Each row is a point on a landscape with many valleys, with its height.
A ball rolls from a point to the lowest of its 2 nearest points, and stops where none of them is lower. Distance is the straight distance between rows; heights are no part of it.
Dunup: [119 101  69 144 122 158 184 125  51 124  93 146 184 117 156 137 125 132
 137 157]  (h 565)
rud: [131 168 115 141 110 145 151 109  74 113  78 155 138 131 169 108 181 142
 158 134]  (h 680)
Matiz: [173  94  76  83 140 148 121 136 151 122 130 102 102  76 138 149 133 164
 182 145]  (h 509)
notu: [163  98  98 105 172 125 114 175 150 126 128 122 184 117 127 168 151 140
 163 141]  (h 288)
nuzi: [178 151 173 118 156 111 113 166 131 126  87 100  95 106  95 202 117 128
 106 155]  (h 582)
peva: [130  91  84  79 100 145 116  96 171 137 155 130 151 114  62 116 103 101
 136  89]  (h 169)
sipa: [125 109 146 144  86 140 130  79 129  99 160 134 133 166 172 137 168 182
 174 111]  (h 639)
kase: [ 91 135 160 119 105 122 162 125 112 149 110 117 150 168  68  84 111  95
 141 109]  (h 611)
Lumuk: [ 99 132  93 140 110 109 156  68  93 166 147 155 152 172 157 109 121 121
  94 112]  (h 307)
sebab: [176 122 145 146  91 108 163 130  87 141 120 113 107 120 133 179 112 105
 110 124]  (h 552)
Padus: [168 117 107 135 123 116 129  91 109 172 125 111 129 124 116 161  93 134
 154 117]  (h 542)
pilo: [124  90  86 124 170 130  79 158 179 117 183 114 147  88  86 157 158  74
  82  91]  (h 161)
Bifim: [138 119 195 162 151 103 126 153 118 139 110 181 131 165  93 136 144 128
 121 153]  (h 571)
gaden: [160 192 148 138 126 132 117 107  70  93 127 136 132 170 141 143 184 122
  92 150]  (h 192)
Taz: [ 80 130 110 136 147 114 178 133 106 156 121 110 158 132 184 145 165 121
 132 138]  (h 388)
sef: [159  99 132 174  92 164 120 125 170  82 158  81 167  83 141 121 162 147
 182 126]  (h 474)
Loku: [162  68  99 145 108 124 171 136  92  99 107 167 146 149 193 110 142 170
 140 182]  (h 279)
duto: [183 157 135 135 118  92 110 131  84 112  98  93  92 129 169  93 122 124
 128 152]  (h 577)
tipun: [151  90 128 121 103 110 170 144  94 103  92  98 136 128 173 148 165 158
 154 174]  (h 232)
gita: [117 134 124  85 136  95 128 108 153 159 128 142 101 147 149 134 143 145
 116 129]  (h 225)
ruba: [142 145 125 108 110 154 119 116 186 119 140 115  58  89 138 186 119 114
 111 116]  (h 598)
zafal: [129 119 114 137 137 146  68  97 177 142 145 129 148 114  77  95  77 121
 154  98]  (h 94)
diti: [169 135 116 107 152 111 121 158 201 171 134 136  58 107  96 110 117 119
 126 117]  (h 507)
Lolev: [ 83 143 113  86 111 133 138 111  89 122  87 129 143 116 176 184 113 115
 108 118]  (h 215)
redal: [115 145 116  94 146 123 102 113 137 139  98 149 131  98 176 219 123 131
  99 113]  (h 261)
zavir: [148 166 156  79 147 142 138 201  68  95 139 147  40 160  90  98 132 192
 123 132]  (h 516)
rus: [ 94 163 153 173 145 169 168 117  97 154  67 147 131 116 112 122 127 124
 126 180]  (h 207)
Gaf: [ 92 153 126 144 160 138  88 128 193 135 191 128 112 117 122  86 141  95
 114 114]  (h 333)
Leb: [118 134 135 121 111 160 119  78  73 111 153  87  77 102 150 126 100 158
 151 164]  (h 566)
fonag: [107 106 128 135 116 110  80  65 192 135 150 112 117  95 148  94 147 149
 120 130]  (h 502)
fedu: [136 122 122 195 149 104 119 111  56 130  95  86 144 116 170  86  74 145
 103 178]  (h 575)
furi: [123 173 158 163  92 168 112  85 150  98 113 151 160 139 166 109 138 133
 115 134]  (h 289)
bese: [138 115  96 121 146 119 131 184 207 115 187  70 108 129 117 167 162 105
 136  80]  (h 492)
vofur: [105  88 121 130 125 142  99  85 209 143 112 118 115  49 130 136 143 149
 119 152]  (h 529)
sis: [122 101 108 123 122 173 118 123 161 108 159  89 117  63 123 144 152 143
 178 133]  (h 493)
luzut: [116  97 105 137 156 102 135 114  60 188 129 126 157 101 116 129  89 128
 144 124]  (h 549)
zuz: [142 122  53 108 155 137 104 150 203 142 190 121 103 141 115 187 124 125
 130  52]  (h 425)
feto: [142 132 166 145 132 145 141 141 139 155 145 194 111 125  76 157 130 120
 133 106]  (h 555)
fipif: [101  92 154 154 112  76 107 118 158 139 129 126 173  64 169  98 120 108
  75 118]  (h 447)
kudap: [114 125  93 151 138 155 153 120  13  99  59 136 145 122 118 133 101 132
 131 177]  (h 560)
dezed: [ 38 141 176 112 155 134 109 133 141 120 142 100 121 110 117 107 139 133
 150 134]  (h 82)
vavek: [111 115 116 172  94 110 143  95  74 113  75 139 156 155 176  98 149 181
 180 107]  (h 683)
gitup: [ 80 152 115 150 157 172 192 116  61 149 104 156 107 178  86 115 140 125
 113 172]  (h 244)
mip: [ 95 135 154 184 151 122 143 150  89 116 121 107 150 134 169 109  87 100
 105 180]  (h 585)
fop: [148 116 112 106 166 132 171 199 113 124 107 146 155 152 140 168 150 136
 159 158]  (h 338)
gane: [141 157 149  65 121 169 157 162 130 113 104 152 148 149  61 146 169 117
 117 128]  (h 321)
Ragif: [128 123 158 110 105  76 111 130 147 131 154  85 126 118 108  77 122  86
 102 118]  (h 363)
tobof: [142 166 133  89 151 116  99 155 162 143 150 132  87 144  63 116 123 153
 112  88]  (h 463)
fur: [109  83 126 105 100 130 151  90  70 136 133 120 105  79 141 109  85 129
 120 152]  (h 559)
Vurup: [ 73 107 140 194 112 100 175 137  29 112  86 154 123 137 134 108 136 117
 118 136]  (h 592)
rusam: [138 102 160 189 105 108 122 110 129 123 135  91 165  88 163 108  97 134
 104 140]  (h 461)
rov: [111 156 157 187 118 155 126 141  89  90 170  97 143 149 169 140  85  90
 135 133]  (h 597)
goni: [144 116 143 148  96 102 153 152 137 149 103 139  93  68 167 128 126 118
 167  95]  (h 531)
big: [101 114 112 136 119 113  92 109 100 125 101 167 185  93 197 113  88 148
 139 104]  (h 661)
pom: [113 105 139 117 111 111 143 127 175 146 138  85 136  72 136 183 132  84
  90 122]  (h 202)
filed: [103 136 117 108 152 122 111 125 155 156 135 186 124  90 170 160 150 129
 115  98]  (h 281)
Kozos: [159 142 152 131 136 126 123 168 180 120 120  73  58  77 127 182 127  95
 106 148]  (h 612)
zov: [140 165 131  88 162 137 124 171  76 121 133 143 101 174  75 117 151 213
 151 113]  (h 503)
vivot: [170 176 114  56 139 156 156 186 114 122 138 143 115 187  63 142 146 161
  88 137]  (h 373)
bopez: [ 98 103 165 158 108  84 117 134 188 146 144 121 139 102 122 101  97  73
  97 111]  (h 413)
Vufi: [197 110 164 139 101 110 110 117 145 112 104 114 110 109 114 164 114 116
 114 144]  (h 564)
posar: [157 182 120  92 162 131 100 110 108 142 127 157 114 179  84 113 136 162
 120 123]  (h 489)
vabok: [120 105 154 146 115 111 112 139 133 122 130 137 143 155 142  89  38 105
 142 132]  (h 400)
pomi: [158 132 146 102  97 154 144 117  45  93 105 145  87 134 103 148 123 143
 133 133]  (h 548)
Sab: [ 85 164 133 134 153 158 145 136  88 138  63 145 155 140 144 170 122 112
 115 151]  (h 159)
Rukud: [171 141 137 188 103 137 122 145 168  99 131  99 186 135 159 119 141 123
 174 118]  (h 456)
rim: [133 176  95  90 131 124 160 149  98 163 108 131 145 110 112  90 123  94
 158  88]  (h 673)
zukim: [141 102 107 129 158 134  83 137 215 127 138 164 175 154  81 145 145 115
 151  85]  (h 313)
roz: [136 120 113 164 130 156  43  87 199 121 136 156 117  84  84 103 126 111
 115  83]  (h 170)
bufev: [109 122 118 123 131 127 157 136  24 100  52 149  84 151  94 146 121 152
 142 147]  (h 556)
tomef: [152 139 135 158 113 130 101  79  67 110  91  79 112 101 167 109  98 159
 128 170]  (h 570)
rusum: [125 109 120 149 125 115  86 102 114  87  98 121 190 137 218 112 115 184
 137 150]  (h 658)
puz: [124  59 130 132 112 135 115 146 194 130 146 136 100  95 108 115  46 103
 149 122]  (h 354)
fusa: [149  93 107 126 122 110 111 143 172 145 138 175 120 138 153 100  48 119
 147 119]  (h 371)
dapiz: [139 141 100 141 135 135  71 124 217 131 179 141 100 131  82  90 129  75
 102  79]  (h 260)
Zisar: [138 137  75 101 161 139 113 125 194 159 170 156 164 163  97 163 133 118
 116  91]  (h 372)
mev: [ 90 128 121 114 128  92 126  82 122 163 126 164 167 173 148 157 140 139
 115  89]  (h 282)
Vapa: [135 162 151 141 132 134 117 160  96  91 163  74 110 177 132 147  80 124
 165 113]  (h 609)
beg: [ 90 167  97  92 178 103  82 118 167 166 166 136 123 102 142  87 142 106
  97 120]  (h 376)
Vilup: [140 179 108  91 163 153 166 125 112 164 138 112  81 123 108 121 170 142
 121 163]  (h 445)
tobo: [153 124 153 166 114  71 104 122  84 104 142  85 130 158 195 121 134 128
 114 140]  (h 586)
Nid: [148  79 115 146 115 141 148 127 167 132 133 167 146 117 177  90  81 152
 120 169]  (h 341)
gev: [124 130 148 115 155 146 172 174 119 139 126 120 107 194  71 114  86 117
 131 168]  (h 358)
Dutif: [136 147  64  75 153 118 112 153 114 135 137 145 184 105 137 103 117  99
 147  92]  (h 669)
movi: [139 164 138 140 128 181  85 105 142 112 121 140 167 118 117 158 116  99
 108 148]  (h 251)
Sasi: [143 108 148 157 128 133 117 124 210 129 130 129 159 177  92 138 136 133
 170 118]  (h 385)
Pobo: [129 103 125 159  89 116 153  79  65 106 124  82 136 189 121 100 107 131
 112 150]  (h 618)
fugi: [148 191 143  85 134 148 152 143 142 145 137 105  81  94  83 111 154  91
  91 135]  (h 473)
bemom: [148 168 124  98 144 148 111 145 177 119 176  84  72  80  74 129 206 107
 100 113]  (h 504)
tafos: [ 82 160 168 139 160 109  68 105 167 147 125 100 132  93 105 116 168 137
 153  95]  (h 174)
vez: [119 139 171 105  86 199 149 130 156  99 126 147 147 127  82 126 163  98
 122 150]  (h 267)
Dap: [137 146 153 135 139 146 138 106  86 108 122 180 104 170 140 128 184 158
 101 186]  (h 151)
Fota: [143 196 125 147 130 144 164 130  67 153  93 148 126 120 110 133 157 120
 154 107]  (h 677)
Piri: [132 145 136  96 171  93 156 202 101 128 103 128 105 171 118 155 127 149
 111 137]  (h 404)
nem: [118 103 159 119 147 144 124 170 135 120 148 117 131 148  75 108  45  96
 135 167]  (h 418)
mibe: [104 129 110 101 140  94  74 139 119 128 113 135 173  97 144 102 107 133
 166  72]  (h 665)
lipo: [161 132 151  63 106 140 122 167  83  85 162 139  62 129 109 138 116 151
 112 128]  (h 535)
daz: [134  79 107 158 135 103  99 123 200 140 178 111 132  69 128 177 160  88
  76 118]  (h 42)
kud: [100 142 122 209 112 128 157  71  93 156 114 169 174 156 168 109 122 151
 101 115]  (h 320)
lol: [ 59 127 150 130 104 104 159 111  60 131 103 131 163 151 118 101 146 110
 116 109]  (h 599)
Bov: [122 157 138 182  84 159 118  55 108 112 110 152 158 162 182 138  89 155
 121 110]  (h 318)
kino: [146 132 124  99 138 102  84  98 175 140 169  73 138 156 110 111 120 111
  91 135]  (h 310)
saz: [157 147 116 123 132 126 131  98 136 148 170  85 181 152 114 127 153 100
  93 147]  (h 266)
tate: [111  90 167 137  96 126 121  86 109 118 159 102 146 168 114 127 124 145
 143 121]  (h 627)
Tapo: [122  94 163 206 107 103 160 143  65 106  75 183 133 120 147  76 135 153
 133 154]  (h 587)
Vigur: [111 125 127  67 107 101 155 169 130 116 188 133  94 155 147 111 122 105
 100 108]  (h 578)
Gebo: [170  86 108  98 130 104 150 177 120 143 105 127 113  83 144 113 121 139
 187 122]  (h 520)
Vig: [160 167 121 113 144 128 118  82 115 138 132 113 143 172 135 165 154 116
  66 171]  (h 234)
dile: [ 94 110 151 108 159 101  76 136 199 132 110 148  97  95 111 115 159 156
 150 112]  (h 233)
Rutan: [128 108  93  95 128 166  97 127 213 110 120 128  94  65 125 162 146 103
  97 136]  (h 567)
gesot: [122 152 115  84 104 118 166 133  79 113 137 130  89 184 149 104 137 128
 116 107]  (h 600)
figip: [113 166 114 167 148 182  71  98 171 119 138 150 147  69 129 137 112 110
 132 110]  (h 221)
Tebob: [125 127 130 171  97 130 129  65 192 143 133  83 170  90 165  90 130 150
 113 130]  (h 479)
babor: [154 126 173 182 134 112 133 169  76 104 121 174 117 159 127  95 128 124
 142 158]  (h 581)
seguz: [162 127 142 160 120 118 139 133 150 136  98 130 153 184 140 138 132 142
 173 130]  (h 433)
dete: [133 128 152 125 131 111 159 179 132 161 129 170  91  85  96 152 120 119
 166  71]  (h 543)
Zegum: [140  35 114 120  91 125 103 125 210 118 154 119 124 106  66 134 100  93
 120  93]  (h 262)
Dif: [132  91  79 116 187 122  92 189 180 129 160 146 196 106 102 147 152 108
 131 110]  (h 235)
pedil: [132  88 126 157 121 144 165 146 155 117 147 159 140 173 176  87 129 151
 160 179]  (h 311)
tafas: [113 136 164  78 154  92 116 142 168 138  91 139  94 157 112 116 174 178
 138 142]  (h 99)
kenur: [ 95 121 134 116 115 133 185 128 100 114 122  63 121 153 167 162 166 135
 153 155]  (h 319)
vel: [116 113 120  75 122 123 125 193 163  93 199 111 114 123 118 146 154 110
 116  88]  (h 544)
Lofi: [121 135  96 154  75 131 177 102  49  99 124 126 102 204 132 122 120 116
 137 110]  (h 610)
Lomat: [ 56 156 167 100 108 177 150 115 135 121 109 117 141 124 114 136 146 112
 133 127]  (h 191)
Gurur: [120  89 139 152  75 113 113  81 154  98 124 128 155 158 202 108 116 182
 155 111]  (h 650)
karot: [147 174 106  69 165 128 158 156 120 175 151 105 109 144  72 147 171 167
  85 120]  (h 417)
Gemin: [ 81 135 127 128 149 142 182 160 103 132 117 170 109 205 115 101 116 114
 115 171]  (h 290)
Dilik: [ 80 103 122 122 126 108 149 107  51 161  91 112 147  72 150 129 122 137
 139 127]  (h 553)
Nal: [196 132  95 122 138 122 146 122 139 175 137 141  64 110 121 139 111 148
 161 120]  (h 534)

Call two points neighbours if one is among the 2 nearest of the other. Go from one point of each pair to the other, from neighbour to neighbour, staying as low as possible. Name the highest point that can't be avoided.
dezed, zafal => kud
daz, tafas => Piri
tafas, dezed => dile
tafas, tipun => fusa
Sab, tafas => filed

For each start below, name every point that the ball comes to, in order.
fugi => Vilup karot vivot gane vez Lomat dezed
kudap => bufev pomi lipo zavir zov posar tobof
Rutan => vofur fonag Tebob rusam fipif bopez Ragif kino saz Vig gaden Dap
tobo => rusam fipif bopez Ragif kino saz Vig gaden Dap
Vurup => Tapo babor Bifim feto dete goni Gebo Matiz sis sef Rukud seguz Sasi zukim
rud => Fota rim Dutif mibe big rusum Gurur sipa tate Pobo Lofi gesot Vigur vel bese zuz Zisar zukim
vavek => Gurur sipa tate Pobo Lofi gesot Vigur vel bese zuz Zisar zukim
